Each row is a point on a landscape with many peaks, with its height.
From any point a climber steps to the highest of the 3 points nearest to it. It stops when none of these is higher. Distance is the straight distance between rows; heights are no part of it.
(21) (h 504): [-47 -69 -22 -38  43  21  42 -24]
(159) (h 324): [-18   5   3  -8  -1  18  -5  -6]
(343) (h 378): [ 16  55  15  15 -41   0 -38   5]
(146) (h 547): [-35 -57 -29 -41  35  12  39 -21]
(645) (h 71): [ 12  -2 -24 -37  -5 -22  22  39]
(127) (h 265): [ 26  22  24  35 -27  -8 -50 -18]
(61) (h 376): [ -7  -4  21  15   4   5 -20 -20]
(386) (h 346): [ 25  36  25  25 -35  -5 -45 -13]
(357) (h 416): [-24 -34 -29 -43  18   3  36  -2]
(545) (h 618): [-31 -27  15  18  32  18   2 -30]
(47) (h 497): [ 25  78   5  16 -49  -4 -33  26]
(475) (h 586): [-43 -49   5   8  44  18  23 -30]
(637) (h 624): [ -4 -13 -24 -36   7  -5  22  20]
(631) (h 213): [ 30   3  24  42   4   2 -39 -36]
(272) (h 499): [-48 -55  -8 -15  49  27  33 -28]
(563) (h 353): [ 27  76  15  26 -55  -6 -47   9]
(109) (h 149): [ 29 -28  12  56  34  -3 -13 -62]
(452) (h 462): [-23 -26 -22 -38  22  10  24  -4]
(558) (h 508): [ 29  14 -15 -25 -29 -25  15  71]
(68) (h 40): [-13 -25 -28 -40  -2 -29  37  30]
(267) (h 650): [ -3  30   3  -4 -13  10  -8  -3]
(290) (h 703): [-39 -36  -2  -5  34  23  17 -26]
(303) (h 575): [ 17  59   4   5 -40   7 -17  24]
(189) (h 542): [-23 -17  18  17  24  11  -5 -25]
(439) (h 423): [ 13  41  18  15 -34  -3 -36  -4]
(91) (h 667): [  5  -3  -4 -21 -47 -36  17  91]
(163) (h 596): [-36 -45 -16 -28  34  21  22 -19]
(151) (h 623): [ 29  35 -21 -25 -24  -8   7  44]
(152) (h 437): [ 35  75  -5   3 -47  -2 -14  43]
(134) (h 414): [-22 -21  -6 -12  16  20  10 -15]
(463) (h 544): [ 24   5  -7 -24 -41 -36  11  90]
(288) (h 670): [ 29  47 -17 -14 -34   0  -2  41]
(603) (h 548): [-25 -37  23  26  40   7  -1 -36]
(410) (h 632): [ 16  45 -11 -11 -26   3  -1  27]
(94) (h 232): [ 18 -40   9  56  57  -3   7 -73]
(683) (h 481): [  3 -14 -12 -29 -33 -42  27  74]
(490) (h 279): [  3 -15 -20 -33 -12 -39  30  54]
(516) (h 294): [ -1 -29  22  41  31  -3  -7 -43]
(630) (h 503): [-36 -43  25  26  47   8  10 -44]
(216) (h 452): [-15 -12  24  14  13   9 -16 -23]
(622) (h 188): [-10  -4 -17 -27   4  12   9   4]
(183) (h 317): [  9  23  20  24 -23   4 -40 -18]
(248) (h 599): [ 11  49  -3  -4 -28   9 -11  19]
(660) (h 298): [  8   4  26  28  -6  -1 -31 -25]
(92) (h 388): [  9  27 -16 -20 -13   7  12  19]
(345) (h 622): [ 39  32 -12 -18 -36 -11   7  65]
(22) (h 147): [ 26 -20  -6  70  50   6   2 -84]
(597) (h 261): [ -2 -46  20  45  54  -6   4 -57]
(176) (h 327): [ 19   8 -23 -26 -22 -25  21  56]
(246) (h 408): [-11  10  13   1  -7  13 -13 -11]
(435) (h 523): [-26 -26 -16 -30  26  17  17 -14]
(611) (h 264): [ 20 -19  24  45  15  -2 -16 -42]
(396) (h 516): [-27 -18   7   1  23  22   0 -24]
(201) (h 128): [ -1 -14 -25 -35  -5 -27  27  38]
(78) (h 649): [ 38  43 -15 -15 -35  -8   6  49]
(181) (h 338): [  2 -14  26  34  25   3 -15 -35]
(299) (h 480): [  0  38  13   8 -24   3 -27  -4]
(502) (h 386): [ -1  21  19  21 -10   0 -28 -12]
(318) (h 435): [-22 -21 -20 -34  14  13  18  -3]

Call two points neighbours if one is among the 3 nearest of the other. Go from one point of each pair to the other, from neighbour to neighbour, staying as high as possible. Name the lowest point that can't be avoided.
(637), (545) => (622)
(267), (545) => (61)
(290), (545) => (396)
(288), (91) => (558)

Write out the way that a climber takes from each point below.
(216) => (189) (545)
(490) => (683) (91)
(22) => (597) (603) (545)
